Points, in no order, along strands that fork and pass close to each other.
In the rows, zero is written as 128.
Two points are linked if the straight distance between their rows is under 102. Some points are linked to none.
lusu: [184 120 145 114 134 142 116 151 102  73 128 113 138 100 106 100 123 120
 188  83 130 181]
miki: [142 161 117 150 143  84 172 186  96 156 160  75 133 190 137 161 169 184
 125 178 119 139]
velub: [115 147 124 168  87  82 191  78 115 171 102 129 171 106 103 157 169 158
 145  68 108 119]
gobon: [111 146 149 146 158 167 103 137 142 131 144 114  85 106 121 152 140  97
 131 159 183 147]
rugen: [125 199 173 121 112 133 133 169  94  87 143  62  99 138 134 154 114 130
  64 140 173  95]
Bul: [163 140 140 131 144 191 117  70 154 144 173 210 133 146 107 138  92 114
 161  94 122 109]
dufe: [ 69 115 112 139 161  88 145 123 136 127  97 147 184  92 163 114 144 122
  91 138  53 118]
Dur: [160  73 166 121 107 180 140 134 126 134 169 182 138 134  99 129 128 138
 174  83 119 124]
bamin: [130 124 210 123  90 185  82 152 167 113 162 113 121 112 128 139 148 121
 153 117 154  98]
nefuz: [181 163  72 166 125  93 121  88 150 164 141 153  90 166  55 157 108 121
 138 189 135 132]
Guz: [107  92 146 138  97 160 109 103 103 105 140 198 100 184 146 111 130 133
 158  91 162 132]
lupuz: [129 123 124 121 132 124 153 101 116 166 135 154 190  94 120 131 148 138
 167  67  79 111]
vokeb: [141 110  94 107 149 115 124  94 132 164 117 162 122 134  70 112 124 117
 159 170 131 137]
sinir: [105 145 113 141 130  91 154 122  63  88 103 126 157 126 170 135 145 129
 127  52 120 145]
falig: [107 138  94 119 167 100 153 183 113 124 158  68 132  87 134 128 133 142
  67 188 108 136]
mal: [134  83 123  99 124 114 133 155 124 130 114 103 120 120  95 115 153 124
 142 153 136 129]
tav: [ 75 148 140 126 128 121  64 113 170 130 138 141  87 130 133 108 135 115
 103 212 133  95]
Tuz: [103 139 170 109  89 155  82 138 161 145 150 100 115  98 117 130 143 125
 116 158 171  89]
Sasu: [ 93 163 120 159 152 101 174  90  91 128  99 154 159 129 161 134 163 133
 117  65 139 127]
tum: [ 85  91 137 131 103 142 102 130 111  98 124 153  82 162 155 127 133 112
 141 138 167 144]
vuda: [120 138 110 123 132  93  78  97 175 148 123 160  87 148  98 133 116 107
 120 209 114 102]
rifi: [123 141 111 136 153 102 166 165 105 156 141  71 125 142 125 148 158 154
  88 189 121 115]
feg: [169 119 124 147 125 122 157 177  59  90 157  89  71 167  90 149 152 160
 151 138 153 163]
rin: [141  97 121 119  91 125 137 150 151 174 135  97 101 131  61 136 146 144
 132 185 132 112]
besap: [ 71 110 150 104  93 132  88 167 134  81 121 126 106 141 190 122 112 136
  65 146 153 122]
nuza: [132 142 110 153  92 142 136 138 192 194 125  89 102 123  83 151 122 135
 116 189 128  86]
Pegap: [121 181 174 142  99 154 114 167  88 109 183  70  77 147 112 163 137 139
 108 153 195 109]
kobi: [173  88 147 104 122 188 173 107  92 134 182 170 164 127 142 107 122 133
 170  79 111 120]
zof: [152  94 122  99 100 127 109 156  94  66 112 102 107 157 171 104 100 111
 143  80 136 185]
Pido: [124 143  94 107 108  69 121 169  93  70 136  39 129 103 159  85 112 153
  91 141  75 152]
viz: [171 137 119 167 122  91 182 174  73 132 154  74 105 169  88 146 168 170
 144 146 115 152]
sipas: [120 131 145 155  98 160 103 117 200 174 117 133  95 118  76 146 130 130
 146 152 146 102]
Budiz: [109 102  91 103 134 118 153 105  89 125 119 179 130 172 142 108 126 138
 141  94 157 135]
pupe: [124 109 157 119 160 172 112 106 144 138 139 171 141 138 173 127  96  98
 144 148 104 114]
bifo: [112 104  85  99 177 127 116 100 114 128 123 174 155 121 180  91  86 111
 135 149  99 163]
goz: [148  88 201 128  92 186 112 141 143 114 144 146 129 149 133 135 136 119
 169  88 120 107]
tizut: [120 184 114 149 150 142 134 142 176 196 144  79 117  99  94 162 119 127
  78 190 140 101]
burep: [101 116 143 115 114  84 152 160 129  90  86  96 174 108 170 119 143 144
  96  97  70  98]
nim: [144 129  73 123 130  79 155  76 119 172 104 165 127 159  88 106 131 138
 124 165 123 121]
sidu: [146 129 128 138 134 158 132  89 165 168 119 180 137 143  89 131 114 119
 156 103 119 107]
mov: [ 96 135 117 144 143  88 158 131 132 145  93  98 155  80 130 128 164 139
  91 138  91 120]
pudab: [182 119 123 115 137 130  90 154 113  88 133  87 145  96 165 101 105 110
 170  97 120 206]
Faziz: [167 122 155  89  95 148 105 173 112  80 147  74  89 118  95 117 132 137
 152 141 161 144]
Labe: [142  89 108  83 129 122  83 172 120  93 137  87 114 103 175 115 109 111
 110 149 148 213]
lumu: [169 139 177 124 134 152 118 158 127  63 109  85 147 123 167 104 103 132
 161  68 114 132]
Geb: [151 119 163 122 142 145 134 154 103  82 118 107 168 118 201 123 122 120
 139  66  72 114]
muro: [ 99 147 177  74 111 149 105 175 163 121 140 112 172  89 159 122 105 132
  62 157 137  80]
sev: [ 85  92 126 111  94 118 106 142 130 117 132 124  66 157 139 117 144 129
 112 188 150 113]
pud: [ 97 120 138 135 111  82 161  93 115 165 101 137 196  95 120 154 157 142
 137  95  68 115]
Beveb: [120 146 119 151 171 141 142 119 126 147 110 116 101 122 101 147 142 109
 113 156 153 141]
sadok: [158 107 120 132 117 130 160 109 109 157 150 161 178  96  74 115 152 164
 180  46 115 137]
mopi: [103  93 121 103 110 119 128 166 126  82  93 116 120 150 193 116 117 128
  89 118 125 127]
Gol: [118 155 156 143 149 139  60  97 168 133 133 178 105 137 128 135 125  84
 151 158 128 114]
mozub: [101 167  95 161 167  93 168  77  93 134  86 162 124 169 143 129 138 132
  91 111 149 126]
gume: [132 162 140 183 100  85 180 105  94 136 111  87 144  90 101 177 174 146
 141  85 109 138]
ragav: [124 138 151 143 153 173 107 153 112  83 127 108  93 115 162 152 132  90
 125 116 192 173]
bipu: [158 157  88 157 112 135 163  81 160 186 117 169 164 134  89 132 111 152
 157  74 125 105]
kulus: [176 175  93 177  84 131 148  86 180 166 115 193 133 160  74 143  73 151
 149  84 146  91]
duf: [ 91 117 115 136 158 104 149 102 106 150 112 167 189 124 183 117 128 129
 115  95  59 105]
tukef: [136 101 127 166  85 138 129 115 140 159 139 128  69 170  65 137 147 141
 130 178 151 113]
fus: [128  86 144  73  89 131  93 172 130  97 129 102 115 119 144 115 132 136
 145 151 145 140]
zezo: [146 171 117 127 177 124  87  80 148 142 132 193 122 146 122 148  98  85
 138 130 133 123]
Dupur: [128 105 162 132 128 166  69 105 192 158 146 153 118 123 100 130 119 106
 171 162 124 109]
gide: [124  66 145  94 108 139 122 125 166 156 110 144 142 154 130 113 128 133
 135 145  84  81]
bor: [101 123 147  87 132 120 136 173 162 100 107 103 185  91 172 107 122 142
  69 129 101  97]
Parug: [123 147 106 147 166 124 128 108 182 189 100 112 156  68  96 132 130 106
 122 156  95 116]
Zab: [128 104 127 127 144 144 165 116  88 120 135 146 175 129 208 119 116 121
 123  78  80 118]
Posi: [169 125 102 100 127 117  88 162 117  70 140  43 105 111 154  96  92 127
 130 112 123 212]
Pulon: [114 123 157 125 118 164  78 167 130  73 129 114 106 144 205 132 103 101
 116 101 170 156]
venav: [ 91 138 118 135 157 108 135  89 119 114  82 178 104 179 152 123 113 105
  87 135 136 109]
Daro: [144 167 106 196  71 132 143  84 182 158  96 167 102 168  83 154 100 128
 131 129 151  88]
dimu: [103 146 100 152 143  79 151 104 138 183 107  92 158  44  99 143 155 130
 121 164  71 132]
zasom: [164 178 117 127 200 152 121  68 143 148 168 186 152 131 117 133 100 104
 154  97 131 128]
bofop: [105 132 111  94 134 128 100 167 121  94 142  83 106 103 167 117 107 118
  71 167 165 167]
lodob: [172 192  82 161 141  95 128  75 146 147 131 175 107 164  79 160 107 112
 119 134 158 118]
Luse: [ 88 103 168 119  98 144  99 112 181 143 108 152 118 165 144 131 125 124
 118 140 107  63]
Vodaz: [186  92 172 121 125 197 153 135  88  94 156 135 158 129 173 132 113 118
 164  63 115 132]
Firen: [127 113  93 130 131  90 168  93  96 157 105 152 151 144 104 111 158 146
 141 109 129 124]
disak: [ 75 112 136 123 130 122 121 125 161 121  80 161 107 180 166 120 132 132
  92 154 120  85]
sil: [175  94 151 107 115 153  98 146 121  60 134 101 136 158 205 119  86 126
 151  74 119 154]
potag: [142 152  94 136 166 137 161  87 120 154 142 179 146 110  84 118 135 155
 160  76 170 154]
dez: [143 152 133 179 146 127 169 124 118 145 106  94 130  94  99 147 165 117
 130 104 142 139]
Kop: [142 129 104 119 112  98 134 132  70  72 108 110 146 147 182 104 114 117
 146  42 112 170]
Kezu: [154 108 153 123 108 135 144 169 153 142  95  90 166 106  90 130 160 132
 146  96  99  99]
fafol: [ 84 137 121 131 207 132 124 133 180 113 109 147 164 102 166 108 106 108
  68 156  96 125]
Zizop: [101 123 105 129 191 131 122 133 139 125 103 154 156  88 176 108 113 102
 112 142 121 166]
sabug: [111 159  94 138 171 111 157  85  69 135 153 160 154  87 121 118 161 134
 161  85 151 172]
peraf: [135 124 124 109 105  83 134 159 104  72  95  76 131 131 158 103 130 147
 107 109 103 131]
rusi: [109 103  88  92 160 118 101 102 112 123 132 178 101 142 144  97 101 101
 141 174 138 175]
tozo: [156 127 103 170 122 120 150 102 117 173 160 152  72 168  55 149 137 145
 141 182 147 154]
faba: [118 144 107 115 143  87 129 166 101  96 132  56 128  70 139 118 149 131
 107 146  90 157]
Lipo: [186  99 146 115 110 132 146 146  96 108 131 143 155 108  74 101 146 149
 183  62 115 163]
bis: [ 95 155 179  98  88 150 112 154 157 157 145 101 143  93 109 143 110 124
  57 166 155  70]
vob: [144  71 169 101  72 153 127 159 178 151 113 121 146 141  90 130 144 143
 151 112 110  88]
runef: [ 97 165 120 133 136 116 109 130 180 169 146 110 103 125 102 145 100 136
  58 218 125  80]
semit: [129  72 124 103  97 151 139 120  85 107 148 181 130 182 173 113 110 127
 159  79 143 146]
Doz: [115 132 104 130 168 118 140 122  85 131 116 135 149  94 144 122 142  98
 136 111 128 178]
mesi: [ 83 120 114 105 133 111 117 132 145 131 121 116  96 136 132 122 117 134
  76 209 130 100]
vatil: [154  98 147 131 103 142 121 177  94 106 171  91  73 135  69 148 152 152
 158 165 160 152]
gom: [141 142  78 126 169 107 127  81 146 187 116 147 158  81  79 113 127 104
 156 145 100 149]
Zala: [129 173 155 171 152 161 129 158 116 119 164  76  77 128  92 185 148 120
 114 156 190 138]
firin: [144 171  94 145 149 117 154  69 137 149 130 188 114 167  86 130 128 159
 132  92 181 125]
nosi: [ 97 109 171 103  84 158  63 155 143  75 147 125 119 135 220 117 110 132
 126 127 153 117]

A fork is a point with three links. Follow the links from the first point to the second and name the forks in between, in order.
Tuz; gobon: peraf
Dupur; gom: nuza, mesi
rusi; gom: Zizop, rin, nuza, mesi
vokeb; lodob: mesi, nuza, rin
zasom; burep: nuza, rin, peraf
Daro; Zizop: nuza, rin
faba; rugen: peraf, gobon
Pegap; Budiz: gobon, peraf, rin, nuza, mesi
firin; goz: rin, peraf

A fork is a point with three links, a tip a point with one. Leave the first point through the second and follow the links. Name the first fork or tip that comes.
Faziz; vatil: peraf
rin; tukef: Zizop
faba; falig: rin
peraf; burep: Vodaz
Daro; kulus: nuza
Beveb; dez: bofop
tum; Guz: Kezu
Zab; duf: mesi
bofop; Labe: gobon

Follow the links from the first point to the second, and from the first to the third. Name the last point that the two ways share.
Posi; Pegap; fus: gobon
dez; bifo; Bul: rin
potag; mov; Pulon: rin
goz; dez; runef: peraf
Doz; zasom; gom: nuza
